Each row is a point on a tangle of strands that fork, close into loops and nearly touch. The rows are in no order.
In the rows, 128 means zero.
Two points are linked if the straight distance between their rows is under 120. Some points are linked to none.
z_761: [100  75 122 124 120 116 152 132  95  94 181 154 124 160 131 137 104 147
 234 151 136]
z_614: [ 79 138 139 154 165 140 124 142 101  99 168 149 155 208 117 101 122 110
 134  79 126]
z_716: [160 153  97  95 141 137  99  97 112 154 162 105 180 186 119 164 129 154
 106 126 118]
z_854: [123 114  89 171 184 105 111 124 155 158  66 161 121 123 101 153 172 114
  87 112 142]
z_186: [ 89  75 123 163 147 113 126 162 126 145 134 140  71 125 161 147 135 102
 132  75 126]
z_819: [172 120  79 171 125 112 151  85 136 142 151 129 151 113 146 168 161 178
 116  98 146]
z_49: [154 121 146  80 116 156 138 126 205 128 129 136 102 111 169 103 154 149
  92 105 116]
z_603: [ 49  97 119 130 131 100 115 176  93 139  99 122 162 122 147  91 134 118
 173  72 182]
z_667: [182 150 140 108 103 176 134 120 138  96 104  70 144 117  89 113 100 110
  61 171 119]
z_281: [161 115  56 140 140 118 165 111 142 139 120 174 176 182  83 187 168 164
 107 139 150]
z_814: [ 64 162 149 147 171 127 119 172 102 148 103 145 110 110  83  82  88  80
 165 135 130]
z_484: [161 125 111 157 185 121 144  99 175 142  93 172  99  91 125 116 159 127
 114  75 147]
z_435: [ 69 122 158 159 119 129  97 153  84  69 166  70 113 120 179 127  94  92
 154 130 107]
z_632: [169 106  55 122 132 154 191 127 159 111 131 141 152 128  92 168 173 173
 101 186 126]
z_762: [169 116  78 164 139 150 151 140 162  87 103 185 125 116 114 191 168 158
  61 199 126]
z_269: [141 103 108 173 152 125 165  77 137 144 124 143 126 110 151 112 138 144
 152  63 154]
z_968: [157 170 131 145 108 130 138 156 146 151 192 168 130 126 123 153 132 166
  73 121 130]
z_692: [113 110 143 160 129 112 110 118  75 145 129 175 133 162 157 125 105 108
 189 105 152]
z_869: [139 100 154 140 121 146 125 113  54 114 114 130 144 144 118  82  86  82
 171  99 155]
z_168: [127 125 107  46 148  99 137 120 143 152  85 121  81 104 127 116 113 132
 171 119 125]
z_306: [123 107 135 100 122 148 138 162 144 209 124 108  85  80 128 135  54 125
 133 117 135]
z_27: [ 57  51 138 102 140 129 104 162 156 178 134 135  96 110 123 107 134 139
 189 122 145]
z_803: [140 104 120 101 134 155 113 135 145 224 127 117 111 127 109 157 101 144
 110 141 123]
z_122: [208 175  95 147 128 162 176  80 115  89 103 151 175  85 141 180 102 160
  99 167 150]
z_448: [153 130 127 167 139  91 138 131 110 137 174 191  92 153  89 160 128 114
 135  95 130]
z_45: [144 111 140 114 144 136 155 125 188 112 145 154  59 124 153 138 142 122
 131 133  75]
z_355: [134 104 191  74  73 122 118 124 134 132 102  91  71  98 118 111  61 103
 166 149 117]
z_515: [164 116 143  95 153 166 112  66 131 109  86 106 168 168 145 110 144 113
 117 124 128]
z_611: [151 199 128 143 166 132 108 112 147 110 125 119 135 125 134 157 130 130
  80 163 113]
z_322: [ 86 105 187  53  94 120  68 140 169 116 135  91 109 124 186 103 105 141
 154 104 128]
z_500: [100 151 127 126 110 146 142 168 127 162 120 155 172 146 130  82 128 137
 104 114 141]
z_172: [184 103  96  96 157 150 114  79 139 123 162  87 167 164 109 179 161 167
  79 163 109]
z_432: [ 91 109 103 186  99 117 139 143 114 153 111 143 107 126 187 150 147 132
 133 102 111]
z_338: [ 95 140 127 148  73  77 133 186  52 115 131 179 129 139 117 128 140  96
 157 131 145]
z_917: [ 62 147 176  84 135 111  81 151 147 115 112 126 114 118 205 102 128 105
 139  91 117]
z_529: [142 198 144  94 122 157 180 118 183 128 105 155 124  91 149  96  94 132
 127 140 114]
z_568: [140 145 119 117 162 141 172 120 133 123  85 108 124 101  89  81 100 111
 118 114 131]
z_681: [137 132 168  87  92 135 119  83 155  95 107  56 107 121 105 100  94 108
 156 163  91]
z_885: [107 101 154 157 154 166 130 143 117 102 143  79  92 134 139 116 102  85
 127 127  91]
z_810: [ 60  49 160 119 102 121 102 167 137 123 154  90  97 100 155 105 117 138
 186 119 165]
z_744: [187 132 116 167 120 125 119  75 134  68 141 126 157 113 130 135 207 134
 118 160 112]
z_321: [106 177 151 102 111 129 113 138 116 103 107 139 143 149 216 107 110 108
 112  77 116]
z_389: [187 121 160 130 101 144 134 106 108 109 155 137 115 136 105 119 117 111
 144 166 123]
z_111: [110 191 110 178  93 142 143 167  89 143 107 156 172 139 113 126 132 117
  86 141 129]
z_765: [182 152 105 155  81 152 157 105 132 144 118 127 167  82 153 141 119 163
 115 179 147]
z_780: [ 52 114 118 137 148 132 118 177  80 160  68 124 130 118 109 104 104  96
 171 121 147]
z_553: [136 132 147 109 110 150 125  63 182 116 106  87 141 132 133 117 123 147
 163 198  96]
z_957: [106  96 156 183 102 128  91  99  96 146 149 121 132 136 172 149 128 113
 184 152 115]
z_827: [ 87  61 135 117 103 119 151 159  99  94 152 102 107 109 156 138  88 136
 200 155 148]
z_849: [129 142 122 191 134 106 117 113 122 129 177 171 160 164 107 146 153 133
  98  66 149]
z_728: [110 128 107 131 139  52 124 129  69 118 155 106 106 127 113 135 140 135
 173 112 129]
z_715: [ 59 146 160 152 161 128 113 152 120 110 171 150 120 146 106  90 122 100
 165 118 132]
z_71: [121 174 154  89  84 144 169 154 135 119 149 162 119 113 170 109  78 135
 158 134 126]
z_848: [118 149 121 136  84 116 148 186  85 128  88 154 128 127 114 119 138  94
 128 172 113]
z_502: [164 145 118 124 130  95 123  97 135 131 159  95 122 120 159 152 161 150
 114  82 116]
z_745: [111 110 118 112 142 130 177 142  82 105 121 119 119 127 111  70 105 106
 163  91 154]
z_649: [179 141 156  67  77 144 122 111 128 131 135 146 154 134 110 110 118 139
 123 164 129]
z_441: [118 131  87 154 143  63 125 133  94 128  76 152 104 148 125 159 173  98
 106 119 115]
z_835: [119 132  84 139 100 110 145 153 117 154  89 182 124 159 144 155 174 132
 120 145 107]
z_977: [ 92 150 128 175 142 121 102 106 110 115 141 164 194 206 129 126 160 129
 129  74 130]
z_70: [173 159 128 130 113 141 139 132 189 118 189 124 148  93 107 138 159 180
  63 145 128]
z_554: [152 174 129 111 122 151 107 135 144 136 115  75 124 105 120 143 138 139
  85 191  97]
z_195: [148 110 118 144 101 139 125  94  91 113 156 111 147 155 151 145 131 107
 157 161  82]
z_140: [143 158 127 118 193 101 144 123 109 115 114 131  83 107  66 113 123 100
 124 121 123]
z_10: [ 86 122 152 173  99  58  93 151  79  73 157 179 126 147 142 138 161  98
 189 133 132]
z_946: [186 143 140 133 114 133 103 166 130 182 137 178 132 114  97 156 118 142
  72 139 164]
z_263: [162 109 103 108 142 151 159  62 166 141  82 120 122 122 134 118 146 158
 170 173 129]
z_989: [166 129  67 141 152 135 157 106 133 175  72 139 171 125  89 149 139 164
 114 149 180]
z_232: [ 57 111 161 119 126 126  98 181  84  84 161  81 151 154 149 114  92 105
 128  89 141]
z_589: [176 163 138  91 110 153 157 126 172 106 111 168 123 100 165 128 122 130
  70 117 123]
z_237: [108 158  83 133 148 120 134 130 142 177  98 135 187 137 122 127 160 161
 104 106 157]
z_491: [ 81 147 162  68  73 109 143 179 134 108 165 115 127 113 150  98  72 152
 163 132 139]
z_82: [104 135 124 179 151 132 106 153 150 183 146  96 111 111  88 133 146 119
  95 114 119]
z_176: [123 131 114 109 163 123 107 145 125 186 142 131 142 192 109 174 118 151
 108 124 114]
z_353: [182 143 121 152 156 183 117  77 177  85 139 147 204 120 129 141 160 173
  73 150 157]
z_506: [ 98 123 118 175 149  83 107 176 103 155 149 120  77 121 101 152 136  99
  77  73 118]
z_570: [124 144  79 170 116  89 112 127  88 129 184 108 155 165  88 181 157 146
  87 135  95]
z_461: [203 157 133 110  90 141 121 128 110 152 106 142 165 113 109 142 121 149
  97 188 160]
z_38: [136 116 100  85 186  98 135  84 147 165 103 124 114 141 116 121 141 149
 161 127 143]
z_643: [ 94  96 148 132 134 155 126 146 175 122 141 113  59 117 138 108 140 109
 145 167  74]
z_518: [ 90 104 156  81 116 135  98 159 161 179 135 100 105  86  98  65 123 131
 154  94 155]
z_552: [140 169 128 166 172 164 122 122 181 107 106 151 163 112 137 135 157 145
  49 123 139]
z_203: [ 78 123  90 162 134 102 128 134  67 135 158 102 132 172  98 148 135 127
 147 118 101]
z_472: [131  94 121  76 142  68 133 130  92 119 141 106  62 120 133 144 110 126
 187 115 125]
z_755: [185 117  94 137 156 122 111  86 110  90 123 107 144 150 127 178 188 123
  74 135  95]
z_364: [181 126 155 125 127 182  96  79 152 113  78  80 181 129 104 103 126 118
  82 177 153]
z_280: [ 99 137 134 156 128 116 145 111 147 135 110  78 105  73 166  90 130 120
 143 113 113]
z_226: [107  73 165  91 116 163 117 143 142 165 100  98  57  68 118 118  59  83
 161 125 113]
z_724: [189 125 140 135 105 169 140  89 169  74 158 119 166 116 124 108 173 149
  92 144 130]
z_7: [145 133 155 123 183  99 111 125 107 138 143 163  84 155  88 141 101  92
 140 103 119]
z_35: [ 68 108 198  51  73 103 112 155 165  65 142  85 112 109 136 102  78 141
 168 125 141]
z_205: [131 142 157  86 107 155 125 114 115  85 113  96 150 154 156  87 115 104
 100 104 112]

A piece is two or more points that can be reached from each other along the links. Count, over all rows, the pieces, the separate loops (a circle has one, a figure eight two, a Y none), the forks (points with three links) and the tips (points with one).
pieces: 3
loops: 0
forks: 4
tips: 10

A tip is a point with one link. Name the tips that can be reached along the links from each point below, in the order of the rows.
z_70: z_603, z_122, z_232, z_570
z_827: z_761, z_518
z_854: z_762, z_502, z_10, z_82
